A landscape with many peaks, sampled at points; each row gives a point and its height.
From any point a climber steps to the highest of the 2 points nearest to it. It stops when none of these is higher. Distance is the straight distance between rows; heights are no part of it.
(2012): [ 82 129 108 149 141 143 155 117 129 146  98 138  92 126 159  71 164 167
 151 156 148  62  79 108 102]  height 354
(2130): [160 142 176 164 151  67 171 122 159 133 116 155 175 113 109 151 113  96
 113 126  73  97 109  82 133]  height 559
(799): [114 120 145  97 118 104 144 183 145  84  56 177  96 161 125 126 169  87
  86  82 118 105 149 110 104]  height 545
(976): [109 154 176 127 101 104 149 166 171 125  95 146 121 136 138 132 152 122
 140 104 102 144 112 120 102]  height 499
(542): [ 87 165 150 114 123 128 136 138 147 149 130 125 117 130 167 139 141 116
 114 108  81 149 100 147  83]  height 460
(298): [158 172 130 137 143 120 137 160 173  95 193 146 113  79 130 115 119 148
 157 143 171 120  99 106 100]  height 304
(1080): [ 96 100 117 114 195 167  97 106  83 160 203 113 158 146 136 163 111 105
 145 151 110  84 127 163 142]  height 714
(128): [184 121 122 145 129 123 158 110 160 139 142 103 188  69  93  96 135 163
 176 161 111 119  96  97 173]  height 224
(1287): [ 75 139 128 115 125  94 155 130 166 154 101 125 121 131 154 140 178 117
 167 131 102  81  37 104 149]  height 675
(758): [131 138 133 124  99 119 133 158 125 149 166 121 121 126 111 189 113  89
 113  76  87 169 141 166 149]  height 477
(2160): [120 113  95 142 166  99 162 111 197 120 182 132 163 100 116 148 111  91
 131 162 115  68  84  62 125]  height 509
(426): [173  86 116 148  70 101 154 112 152 130 111 109 149  62  85 118 123  89
 115 119  90 153 123  98 163]  height 259
(100): [169 142 122 139 158 120 107 122 140  73 204 111  90 130 117 185  92 117
 102 106 143 159 125 153 107]  height 168
(739): [121 148 118 119 167 147 107  99 129 124 186 123 153 134 182 145 111 152
 165 151 153 128  81 123 124]  height 368
(1523): [ 91 161 136 158 195 136 158 106 130 126 115 154  98 130 169 107 145 133
 120 146 145  63  81  86  94]  height 336
(1225): [144 183 151 151 194 129  95 129 136 139 252 127 129 109 156 118 106 139
 178 148 180 126 120 151  92]  height 522
(1655): [124 123 108 116  67  82 132 145 149 121  53 147  90 159 150 131 172  90
  38  89 162 164 144 106 127]  height 483
(1082): [120 131 149 100 135 179 106 140  89 168 116 112 130 142 118 121 127 144
 154 136 112 148 166 168 145]  height 179
(629): [158 112 177 135 138 121 128 115 102 104  38 169 138 208 147 117 114 147
 115 109 137 158 172 128 130]  height 590
(1548): [ 90 116 116 109  92 154 110  82 131 174  63  97 105 177 178  96 139 163
 102 115 130 152 113 148 129]  height 466
(2153): [150 113  99 169 110  50 187 100 171 137  38 158 133 129  98  99 160 127
  91 129 158  92  78  69 141]  height 464
(1243): [ 76 171 160  93 162 174  80 112 120 117 123 114 102 168 181 109 165 160
 157 165 119 137 181 164  81]  height 230
(545): [134  92  89 113  97 153 107  86 134 138 138  76 123 137 133 110  96 156
 134 134 156 163 119 144 169]  height 290
(385): [ 56 140  96 110 132 146 121 130 136 134 128 121 111 168 196 123 177 140
 133 111 104  74  94 159  95]  height 394
(565): [ 76 127 112 143  97 151 143 109 130 171  81 124 104 122 157 111 167 107
  85  73 108 132 136 115 105]  height 548
(764): [134 113 123 146 109  89 174  95 154 145  30 133 119 147 131  67 155 152
 116 131 160 127  70  92 149]  height 447
(1292): [125 177 188 140 191 155 115 109  92 147 179 108 122  89 103 139  95 113
 165 162 110 146 162 136 127]  height 239
(2081): [155 175 101 140 132 101 156 150 180  96 180 140 131  38  92 133 105 123
 147 162 154 100  89  60 134]  height 278
(517): [110 143 127 104 140 154 121 113 100 158 148 118 124 151 152 170 104 139
 141 141 143 146 154 197 149]  height 217
(17): [131 146 120 125 182 123 116 125 119 161 208 122 130 111  99 176  63 135
 167 144 172 108 151 151 146]  height 5
(1074): [ 87 143 138 108 143 157 124 125 120 117  65 137  89 140 150 100 160 141
 130 117 115 110 152 127 110]  height 280
(134): [158 143  71 112  94  95 112 168 147 106 103 148  83 182 135 168 113 113
  64  91 178 171 182 153 116]  height 594
(1957): [183 116 157 151 140 116 173 123 139 135  70 142 170  80  84  86 134 155
 165 158 116 111 134  90 162]  height 200
(895): [190 165 109 146 134  95 161 124 180 110 174 118 186  69  87 142 118 144
 187 169 141 103  80  79 170]  height 251
(2083): [ 87 188 120  92 191 178  68 101  89 154 178 102 109 156 189 150 140 135
 168 173 121 140 154 193 126]  height 3
(1648): [ 79 160 116  95 151 187  62 103  69 155 160  94 129 133 190 122 151 127
 223 190 139 137 156 175 157]  height 37
(204): [120 178 130 108  78 113 123 192 165 100 122 118  95 149 143 144 132 139
 128 113 154 175 140 173  90]  height 373
(473): [ 94 121 117 157 163 155 102 117  74 139 171 145 131 130 136  95 143 132
  98 155 123  91 152 135  85]  height 50
(1281): [ 99 161 128  98 168 119 123 161 173 100 139 134 109 126 138 149 116 119
 127 149 169 104  97 118  98]  height 333
(1568): [161  81 117 143  88 141 120 101 122 143 110  90 163 148 104  80 120 188
 133 130 136 175 100 158 155]  height 250
(849): [175 122 142 132 111  78 120 169 144  72 113 188 135 179 119 124 111 146
 111 119 161 120 155 122 116]  height 316
(2093): [ 71 144 120 146 195 149 118 103 133 150 152 129  95 137 183 137 128 109
 115 132 112  80 106 130  88]  height 321
(871): [ 96 128 143 117 160 143 123 131 119 151 143 146 146 177 133 159 117 148
 103 120 110 115 143 164 108]  height 248
(152): [107  92 105 123  83 127 134 114 128 132  51 140  86 131 141 116 160  90
  66  87 137 142 126  82 110]  height 508
(1015): [124 115  91 108 111 157 106 139 118  93 172 111 128 119 136 163 135 139
  92 114  97 150 104 140 125]  height 410
(252): [152 132 175 146 139 148 117  93  70 116  92 129 119 121 122 113 108 158
 132 142 125 169 182 134 134]  height 425
(1975): [134 119 144 113 136 140 153 110 138 119  68 114 117  99 127  91 130 138
 154 148 136 127  86  94 176]  height 395
(1863): [132 133 125 106 132 106 130 130 126 133  82 162 130 170 122 172 113  69
  43  77 114 136 152 103 117]  height 625
(602): [123  98 121 160 136  65 177 117 145 133  80 181 139 158 106 107 133 129
  93 125 153  67 118 103 115]  height 482
(1112): [162 131 162 128 119 131 120 156 123  99 114 140  84  94 108 157 100  92
 128 133 116 148 188 115 118]  height 57
(2178): [143 185 182 116 157  74 109 152 176  93 145 156 107 138 127 182  97  87
  88 100 149 171 134 141  95]  height 628
(1776): [148 134 145  80 164 155  99 166 127 110 140 159 119 199 117 168 115 142
 100 116 121 107 173 177  89]  height 263
(141): [101 135  98 164  90 111 151 133 153 155 161 129 114  85 164 122 148 131
  99 130 104 126  70 112 114]  height 390
(409): [152 113 115 138 152 145 116 119  99 128 220 107 138 120  89 155 101 109
 119 126 102 123 152 165 126]  height 103
(367): [108 154 152 139 138 126 129 141 162 102 187 144 165 125 173 101 176 127
 162 142 102  98  58 127  88]  height 428
(1498): [108  82 139 110 111 119 147 133 120 102  52 153 141 198 145  81 191 152
  92 100 134  99 100 134  88]  height 409
(1573): [152 133 158 125 131  94 131  91 122 120  67 151 143 192 156 162  89 138
  88 108 130 170 122 120 122]  height 618
(606): [140  74 119 133 102 160 112 122 112 181 136  87 165 115 115  52 152 169
 163 132 126 144 120 151 165]  height 216
(819): [145 130  77 139  91 105 138 169 142 131 123 152 102 128 103 146 101 110
  79  82 154 156 199 137 131]  height 560
(568): [150  97 144 143 123 132 131 128  92 140 127  98 155 100  68 119  91 141
 172 156 123 119 174 146 173]  height 615
(210): [ 91  85 116 130 157 177 122  70  69 156 122 121 142 147 138  75 154 152
 147 167 145  69 117 135 137]  height 130
(664): [119  87 146 118 112 122 160 117 131 176  89 130 170 109  72 134  99  89
 143 123  85 105 149 103 184]  height 567
(1610): [164 134  98 157  82 110 126 134 137  90 178 107 111  86  73 180 113 109
 111  91 116 166 126 133 120]  height 353
(1912): [113 146  83  91  78 108 105 183 160 109 165 118 111 133 140 153 132 153
 117 114 155 150 104 166 118]  height 416
(1629): [112 106 131 121 114 149 138 111 107 200 121 105 137 140 121 163 108  94
 104  74  94 160 132 158 159]  height 550
(427): [ 85 155 159 144 176 140 135 167 109 172 145 138 130 106 133 101 143 125
 168 147 125  78 135 148 115]  height 604
(321): [ 72 141 113  99 134 107 148 139 150 158 132 120 121 133 154 180 122  87
 144 136 123  94  71 125 145]  height 637
(411): [140  97 107 111 114 124 134 123 129 151  73 125 136 183 109 133  82 146
 100 113 157 139 152 152 149]  height 591
(1763): [122 140 148 112 102 103 131  84 132 160  88 124 134 166 157 150 118 148
 104  90 135 191 105 159 148]  height 576
(181): [167  78 127 110  78 100 121 120 165  91  71 111 142 107  78 129 144  95
  98 131 111 147  84  91 167]  height 233
(914): [139 102 131 132 173 124 147 113 105 165 101 137 150 133  96 137  82 140
 147 148 139 110 173 121 163]  height 668
(2152): [115 171 160 115 205 165  50 119 147 104 232 111 121 114 160 124 113 107
 190 136 166 119 142 155  94]  height 558
(749): [157 122 120  94  89  73 128 148 149 108 110 120 114 157 100 187  95 106
 120 105 145 170  99 140 167]  height 516
(192): [133 133 125 125 101  50 163 164 191 125 140 151 159 103  75 171 114  60
 111  99 100 122 141 101 137]  height 437
(1169): [147 134 145 110 108 153 120 155  97 114 133 108  82  78 101 120 104 128
 155 116 123 174 189 150 142]  height 84
(2132): [107 115 139 129 142 110 168 118 126 175 120 128 134 124 104 151 122  69
 105  95  75 113 145 117 146]  height 611
(998): [ 82 167 163 146 190 167  80 106 123 132 187 127  95 122 179 123 125 121
 115 132 113 114 144 161  60]  height 302
(1428): [123 177 103  68 144 181  83 151 129 101 133 110  90 166 144 147 130 150
 123 135 134 155 228 189  90]  height 124
(515): [156 172 105 144 154 133 134 116 134 146 197 113 156  56 155 138 140 122
 205 190 123  97  75  76 155]  height 262
(618): [113 143 120 145 165 150  92 141 125 132 224 108 161 113 184 125 136 123
 195 155 130  93  80 122 116]  height 334
(755): [104  75 133 142 110 154 150 152 106 188  71 138 152 151  90  91 168 142
 147 116 116  86 154 150 136]  height 532
(1038): [151  55 119 112  76 132 116 108 140 155  79  89 134 158  87 104 103 104
 103  79 111 151 117 128 165]  height 686
(1952): [109 164 114 105 174 194  73 131  87 121 169 113  97  94 128 129 116 137
 140 151 148 130 182 159 132]  height 640
(892): [133 146 148 132  82  81 151 166 155 167 133 117 138 113 109 164 117 110
 156  90  91 159 104 141 156]  height 422
(1075): [116 170 144 135 143 153 144 116 139 123 111 126 107  85 142  91 153 141
 172 180 129 129  98  92 132]  height 423
(1916): [119 112 179 109 180 160 104 107  91  98 170 109 179 126 133 109 152 134
 187 160  94 101 113 122 125]  height 510
(1081): [126 111  99 130 149 160  99 105  61 177 222  87 144 114 110 157 112 122
 177 159 131 119 135 168 176]  height 616
(178): [193 157  91 102  85 135 112 133 116  91 112 144  74 209 138 179 110 123
  82  88 144 189 216 168 114]  height 634
(2044): [152 122 160 160 110  88 171 106 154 110  63 151 152 132 138  92 177 147
  99 127 112 127  70 100 119]  height 461
(572): [133 159 122 156 112 122 136 120 140 120 157 118 107  83 155 135 113 132
  95 131 131 173  91 109  98]  height 350
(256): [176 108 135 156  94  31 148 156 139 116  91 192 157 172 112 161 122  87
  94  77 132 144 170  93 135]  height 472
(526): [102 156 173 122 191 181 116 101 102 125 132 113 134 110 165  94 146 152
 201 170 120 103 107 100 120]  height 467
(1332): [131  81 144 154 162 114 155  99 129 115  97 154 167 159 100 131 109 146
 113 129 124  73 110  96 134]  height 465
(920): [134 152 118 130 108 113 137 148 175 118 197 105 127  86 122 179 121 116
 155 138 102 147  61 119 153]  height 345
(393): [138 147 105 131 101  69 152 164 184 144 137 116 126  96 103 175 107 119
 155 135 133 157  87 114 184]  height 384
(591): [177  81  84  96  73 118 124 121 140 155  74 115 120 179 104 156  86  97
  97  73 130 157 164 146 181]  height 633
(133): [163 111 110 142 169 132 164  88 165 117 126 132 175  99 111 121 126 147
 143 174 127  71  55  39 156]  height 458
(2170): [111 136 126 143 154 134 126 188 134 149 183 156 133  97 118 117 117 131
 161 155 154  90 163 139 102]  height 568
(1734): [146 100  75 128 131  97 153  97 180 111 127 124 164  96  88 132 113 114
 109 171 130  77 105  52 162]  height 485
(1710): [167 133  91 137  74  76 136 173 120 106 114 149  99 148  97 192 111  57
  76  62 126 167 189 126 151]  height 521
(1221): [151  99 117 113  71 167  95 107 109 112  80 115 114 187 155 108 134 162
 102 112 122 199 196 177 103]  height 556
(2097): [147 100 137 111 107 162 106 134  99  93  87 115 118 152 133 119 132 133
  99 102  97 155 161 137  98]  height 626
(1496): [ 91  86 107 109 164 180  71  93  51 137 169 104 154 143 167  91 175 137
 175 177 145  97 124 147 146]  height 106
(499): [100 110 133 103 124 108 135 122 152 102 104 137 139 143 131 144 163 109
  93 112 101 119  62  89 126]  height 493
(1098): [125 142 101 114  50  60 130 168 150 144 100 137 108 153 134 140 158 121
  83  92 164 158 125 142 121]  height 457
(459): [ 89 109 104  93  94 176 115 183 130 139 126 126 133 141 115 143 156 128
 120  94  85 114 139 163 116]  height 444
(2171): [116 140 150  81 144 151 121 192 129  91 108 125 116 127 115 132 123 132
 165 134 135 111 147 152 128]  height 589
(1181): [144  64 111 162  72 111 146  99 129 177  65 114 146 135  91  95 123  96
  82  74 104 133 140 106 134]  height 636
(2015): [149 110 121 111  96 178 118 139  86 150  98  85  94 123 107 114 126 130
 146 117 117 175 195 195 161]  height 131
(741): [124 115 131 146  97 132 158 131 145 162  53 130  99  93 110  95 119  98
 130 105 128 128 149 105 163]  height 497
(1128): [117  84 110 145 138 127 143  81 113 106  98 129 117 134 140 108 136 159
  69 125 134 120  99  97  97]  height 530
(1254): [108 159 136 130 187 167 106 121  91 138 137 129  79 113 126 140 103 104
 102 146 131 140 205 143 110]  height 581
(224): [ 82 163 148 101 168 190  82 108  69 139 122 126 117 149 138 111 160 141
 130 168 123 115 211 177 104]  height 202
(1907): [168 133 112 141  72  46 145 146 144 117 174 118 148 125  76 180 111  84
  97  95  98 147 137 120 138]  height 407
(710): [101 144 172 139 206 138 147 129  97 169 118 155 128 118 106 126 107 131
 164 149 135  85 181 132 144]  height 635
(1793): [136 169 151 134 152 137 111 102 111 143 197 102 142 117 147 142 112 173
 191 149 167 161  97 155 151]  height 408
(1711): [173 123 135 124  76  73 142 140 150 129  77 141 128 123 100 141 102 113
 120  97 140 169 139 105 167]  height 484
(1608): [150 157 158 110 131  89 123 120 150  86 101 155 102 164 141 163 123  94
  57  95 123 169 147 111  78]  height 648
(1691): [158 110 118 130 157 142 103 124 135  98 250 117 179 119  97 174  88 134
 145 120 114 114 110 136 130]  height 129
(1024): [135 162 137 135 160  89 133 175 171  90 147 149 126 118 102 132  84 143
 115 139 199  97 116 103 110]  height 322
(1147): [ 97 137 115 127  89 129 127  95 138 150 122 116 134 164 192 136 129 166
 118 128 139 169  93 147 112]  height 520
(1136): [129  96  96 130  77 154 124 109 143 157 103  88  99 101 130  85 132 143
 120 124 131 162  78 114 151]  height 332
(41): [ 92 173 176 139 168 167 105 109  82 152 185 126 115 106 153 131 146 116
 158 134  81 146 143 148 100]  height 264
(1588): [104 138 118 113 143 116 144 144 159 106  83 154  85 107 125 119 126 126
 104 168 174 101  97  86 131]  height 348
(1042): [ 83 114 120 109 138 150 101 132 106 131 124 100 136 144 177  92 174 153
 178 137 111  89  80 153 135]  height 429
(968): [131 117 152 128 151 132 122  96 103  90  82 156 138 177 138  98 127 173
 107 143 135 139 130 119  98]  height 563
(1089): [190 157 129 150  77  34 145 131 142 101 152 130 110 135 106 172 108 102
  88  81 131 198 124 139 119]  height 375
(1653): [114  60 104 148  77 147 147 140 121 170  90 109 141 116  76  71 134 123
 120  90  99  92 140 121 150]  height 583
(2095): [ 96 123  79  74  84 139 106 141 153 133 130  99 108 144 192 124 149 158
 128 137 147 150  93 157 130]  height 463
(1197): [132 113 146  96 133  73 139 152 173  66 102 152 136 143 102 158 128 103
  95 136 133 122  92  94 127]  height 511
(1431): [146  81 138 140  98 113 182 140 154 140  53 128 130 109  83 106 127  77
 115 104  82  98 142  72 168]  height 529
(597): [182 132 130 136 122  90 122 189 121  95 146 163 121 168 100 159  91 136
 121 106 146 139 185 165 118]  height 303
(818): [128 132 108 160 147 103 188 114 172 148 137 146 183  91 129 101 176 119
 161 160 102  32  72  82 147]  height 406
(1893): [107  95 119 114  85 107 153 119 156 119  56 127 122 158 128  55 207 144
 116 120 145  92  67 114 127]  height 426
(948): [120 134 175 165 126 137 154  99 104 148  79 141 136 116 127  66 171 159
 117 113 101 122 137 128  99]  height 498
(2117): [ 65  95 101 135 124 119 145 145 131 156  91 149 130 162 132  94 145 156
 140 132 147  62  87 127 123]  height 374
(23): [179 137  99 164 132 111 133 119 104  99 103 163  77 109 118 161  61 114
  87 117 157 181 190 104 130]  height 411
(1079): [113 141 116 184 129 102 188 154 157 152 108 165 136 121 115 100 140 136
 124 140 146  70 123  96 109]  height 500
(512): [148 162 165 128 165 121 121 174 123  95 138 156  89 107 107 125  70 107
 134 137 152 123 203 126  98]  height 45
(1255): [125 140 182 125 137 140 107 137 114 116 177 115 175 122 148  96 143 157
 169 142 125 118 102 137  89]  height 468
(1311): [138 146 147 112 113  79 132 203 159  98  99 167 126 125 118 130 154 105
 116 125 125 111 118 101 114]  height 527
(1408): [159 136 105 142 153  93 116 133 170  95 229 124 143 126 105 169  88 128
 129 130 153 125  95 126 115]  height 151
(440): [145 136 124 135 144 161 117  91  87  97 160 100 105  86 130 151 111 122
 101 146 141 184 149 137 117]  height 243
(734): [100 138 168 112 158 153 117 135 117  91 122 158 108 122 134 133 155 117
 102 115 101 101 139 131  77]  height 300
(1202): [141 156 107 112 143 124 126 179 143 113 170 110  99 101  92 167  66 122
 148 132 166 113 156 153 132]  height 23
(2): [107  98 129  89 119 148 114 146 132 102 130 126 165 145 133 129 154 135
 143 137 105  96  69 134 137]  height 462
(1962): [156 147 120 176 127  99 157 114 125 148  96 152  99  91 121 129  94 129
  98 120 157 169 152 102 135]  height 442
(745): [123  89 117  98  93 127 120 119 144 110 132 105 135 138 132 142 137 107
  75 101  96 169  79 131 154]  height 459
(1088): [178 125 175 134 142  76 151 111 145 106 127 141 168 128  75 178  95 126
 145 121  87 142 115 106 159]  height 585
(823): [200  95 121 177  91 103 157 100 126 102 169 115 142  77  82 145 106 123
 111 110 107 166 137 111 144]  height 297
(2159): [131 102 111 110  79  91 140 147 197  93 123 112 140  87 106 133 159 111
 118 146 113 126  71  80 158]  height 215
(1587): [112 183 103 105 147 163 106 163 127 124 198 114  89  95 149 126 116 140
 154 142 175 141 161 162 100]  height 729
(1472): [126  92 121 134 161 151 154 109 129 119 150 134 185  98 109 110 153 132
 177 178 109  37  93  67 157]  height 434
(1967): [123 127  85 152 138 115 163 181 153 132 165 154 141  99 103  98 126 158
 146 147 162  55 121  98 109]  height 531
(1687): [115 160 175 153 209 151  97  95  85 135 212 135 158  94 124 126 123  99
 168 181 137  89 150 126 129]  height 270
(1172): [119 104 112  96  75 142 100 112 131 132  50 114 107 194 161  68 150 177
 111  95 141 154 168 160 103]  height 501
(1252): [ 79 105 115 122 117 138 142 140 135 169 135 138 164 150 179  97 159 174
 182 144 153  98  70 144 145]  height 398
(276): [127 145 139 110  98 130 127 169 125 122  68 169 104 182 131 133 136 111
 101  87 125 123 199 148 102]  height 569
(1707): [129 142 138 153 150  95 151 128 167 138 172 146 165 108 124 135 118 115
 124 136  92 101  74  96 112]  height 533
(766): [124 110 164 130 105 133 146  88 114 130  82 134 121 130 114 156 119 111
  74  97  91 171 128 106 140]  height 431
(584): [ 72 123 136 137 105 150 151 105 138 182  61 115 118 144 149  99 166 113
 133  84 101 116  83 131 143]  height 598
(1468): [129 115 131 154 158 159  84  94  84 110 217 116 147 123 137 132 136 140
 111 136 116 131 135 149  96]  height 74
(1423): [127  75 129 168 106 173 145  95  98 197 115 105 150 113 132  54 161 128
 148 150 116 116 107 119 143]  height 184
(1563): [164  88 117  95 125 111 131 120 124 118 121 112 148 148  87 165  75 147
 128 131 130 139 113 138 174]  height 552
(1279): [127 176 136  75 149 177  65 109  78 116 158 103 122 154 119 124 155 153
 151 162 146 159 226 190 101]  height 164
(680): [137 137 117 119 108 155  99 158 135  52 164 127 118 122 131 124 135 144
 105 123 133 147 122 129  69]  height 355
(229): [ 99 159 130 155 190 169  89 113  82 130 222 129 137 105 180  89 152 116
 182 179 138  91 127 111 105]  height 299
(1111): [168  78 153 154 104 142 159 104 131 159  82 124 169  83  79  66 148 122
 152 140  71 124 129  93 167]  height 178
(383): [141 140 126 155 107   9 167 150 166 128 109 175 128 142  86 178 126  75
  76 110 143 110 144  91 132]  height 456
(155): [136 126 109 134 141 150 132 120 139 136 198 105 130  63 149 169 112  99
 187 162 115 129  64 102 170]  height 301
(934): [116 144 111 103 133 168 109 129  92 139  92 129  69 120 138 140 118 136
 105 136 159 154 200 150 124]  height 534
(92): [165 112  97 127 120 158 110 104 108  87 183  87  83 121 111 176  88 138
  82 116 148 175 158 161 125]  height 197
(915): [172  48 138 141 124 120 141  92 102 116  62 153 157 163  97  99 114 138
  78 122 132 111 141 107 136]  height 448
(1491): [108 158 194 128 199 135  89 136 133 122 182 136 157 158 153 139 132 137
 162 132  96 105 106 149  94]  height 436
(91): [171 165 141 114 110 117 107 141 122  69 114 147 106 186 155 182 129 122
  83  94 116 193 188 159  83]  height 683
(567): [ 92 121 122 141 119 101 176 107 168 179  47 117 120 129 122 111 166  94
 133 113  91  85  60  97 165]  height 641
(995): [114 116  85 115 110 129 140 118 157 126  98 107 117  94 143 125 115 127
 117 154 162 128  72  90 171]  height 369
(1280): [110 153 143 157 128 155 123  89 110 140 180 113 104  83 162 131 128 126
 120 140  98 179 124 130 126]  height 298
(243): [117 108 117 145 112 176  83  89  41 146 208  85 148 104 136 104 142 132
 156 155 106 145 155 170 153]  height 684
(1786): [131 126 143 123 130 168 118  86  85 135  60 122  89 127 136 118  94 126
  89 128 129 197 184 141 135]  height 476
(960): [ 95 163 103  73 142 180 114 174 132 100 123 122  80 115 162 137 134 130
 165 151 169 123 149 148 119]  height 642
(88): [ 84 140 119  94 156 207  86  97  70 131 140  88 152 121 205  89 180 143
 216 188 129 102 108 129 152]  height 76
(1612): [152 144 125 108  92 113 115 143 140  66  87 145 103 147 134 130 119 154
 109 131 163 165 152 144 116]  height 335
(2164): [125 126 118 151 102  81 166 131 154 145  49 148 108 120 122 128 106 108
  86 111 163 141 129  97 151]  height 469
(54): [160 128 111 114  80  39 127 174 138 114  81 181 130 169 124 194 159  44
  64  57 133 144 165 101 128]  height 491
(1511): [137 126 171 130 160 146 124 126  79 126 150 125 174 102  92 102 125 139
 192 171 127 118 140 114 155]  height 555
(1040): [165 119 103 101 119 142  93 154 116 109 150 124 123 188 109 170 103 140
 113 108 129 141 165 182 129]  height 281
(1069): [ 86 132  78 129  62  79 129 144 168 162 130 111 117 126 154 129 151 106
  97 100 137 152  76 122 139]  height 424
(232): [161 177 131 168 167 143 106 112  92 118 232 105 132  90 119 126  96 158
 164 165 178 140 140 141 122]  height 470
(299): [167 154 187 123 148  58 121 146 159  97 125 156 146 163 119 175  92 110
 121 106 107 164 112 137 126]  height 610
(139): [165  66 116 149  92 132 116 146 101 100 124 132 143 125 104 100 127 150
 105 116 132 138 164 130 119]  height 690
(1662): [153 105 135 170 110 133 136 140  84 143 124 144 151 119 108  55 123 182
 131 138 150 123 170 152  97]  height 623
(1581): [139  90  85 153 115 153 124 113  98 151 199 100 164  99 114 129 119 158
 169 137 128 136 115 139 161]  height 502
(956): [ 84 104 128 132 175 158 134 104  92 169 131 127 134 135 124 155 112  95
 137 126  96  85 125 123 152]  height 659
(1708): [117 112 152 127  94 129 132 106 117 119  27 132 121 161 146 108 149  89
  80  63 103 184 134 108 122]  height 473
(1994): [105 143 136 139 109 111 137 161 143 163 135 148 153 141 148 109 145 178
 163 131 138 129 109 156 113]  height 367
(1617): [130  93 119 160 143 177 141  84 100 153 114 109 137 100 138  39 185 167
 171 176 142  64  91 105 136]  height 155
(1723): [136 120 145 136 138 107 159 152 137 132 156 120 117  97  95 155  92 111
 138 136 133 137 151 122 127]  height 40
(213): [105 101 118 123 115 135 146 178 114 158 120 149 151 141  92 128 139 125
 118 112 104  75 160 145 126]  height 492
(2157): [ 67 159 155 105 176 162 118  89 118 123  74 127  84 136 184 108 154 186
 153 158 141 115 139 134 105]  height 258
(98): [103  90 111 141 112 162 122 136  91 142 117 118 139 131 139  59 160 184
 116 122 130 113 151 149  90]  height 562
(301): [143 138  89 166  95 133 129 129 129 141 184 109 141 100 156 113 136 149
 170 145 155 137  79 130 146]  height 427
(2052): [125 125 122  80 144 151 130 136 123 141  63 154 109 193 141 173 120 107
  82  96 113 136 157 154 122]  height 600
(856): [124 186 112  90 158 179  53 133 130  89 233  88 107 131 162 152 116 149
 182 142 172 128 154 174 107]  height 624
(6): [135 166 123 141 105 150 120 125 112 121 195  79 134  76 165 129 135 149
 193 139 146 182 108 151 132]  height 358
(1070): [171  91 152 145 133 148 136  98  90 109  39 132 122 146 125  83 100 153
 132 162 149 158 157 103 155]  height 389
(22): [125 144 160 155 140 124 162 103 131 132 105 151 149 111 144  99 176 141
 127 129  78 103  79 108 103]  height 494
(144): [117 145 151 149 146 146 121 148 146  73 162 150 119  97 148  85 143 143
 116 136 128 102 119 114  55]  height 323

For each start below, name the point where the climber stops.
(1279) -> (1311)
(1691) -> (1287)
(1169) -> (1573)
(181) -> (91)

Call two points neighbours if one is among the 2 nearest of the other. Go from one point of each pair to the other, from neighbour to neighbour, staying as high as possible. Name the lowest point that can't be avoided.
(243) / (1038) -> (2164)
(1080) / (243) -> (1081)
(1573) / (139) -> (1548)
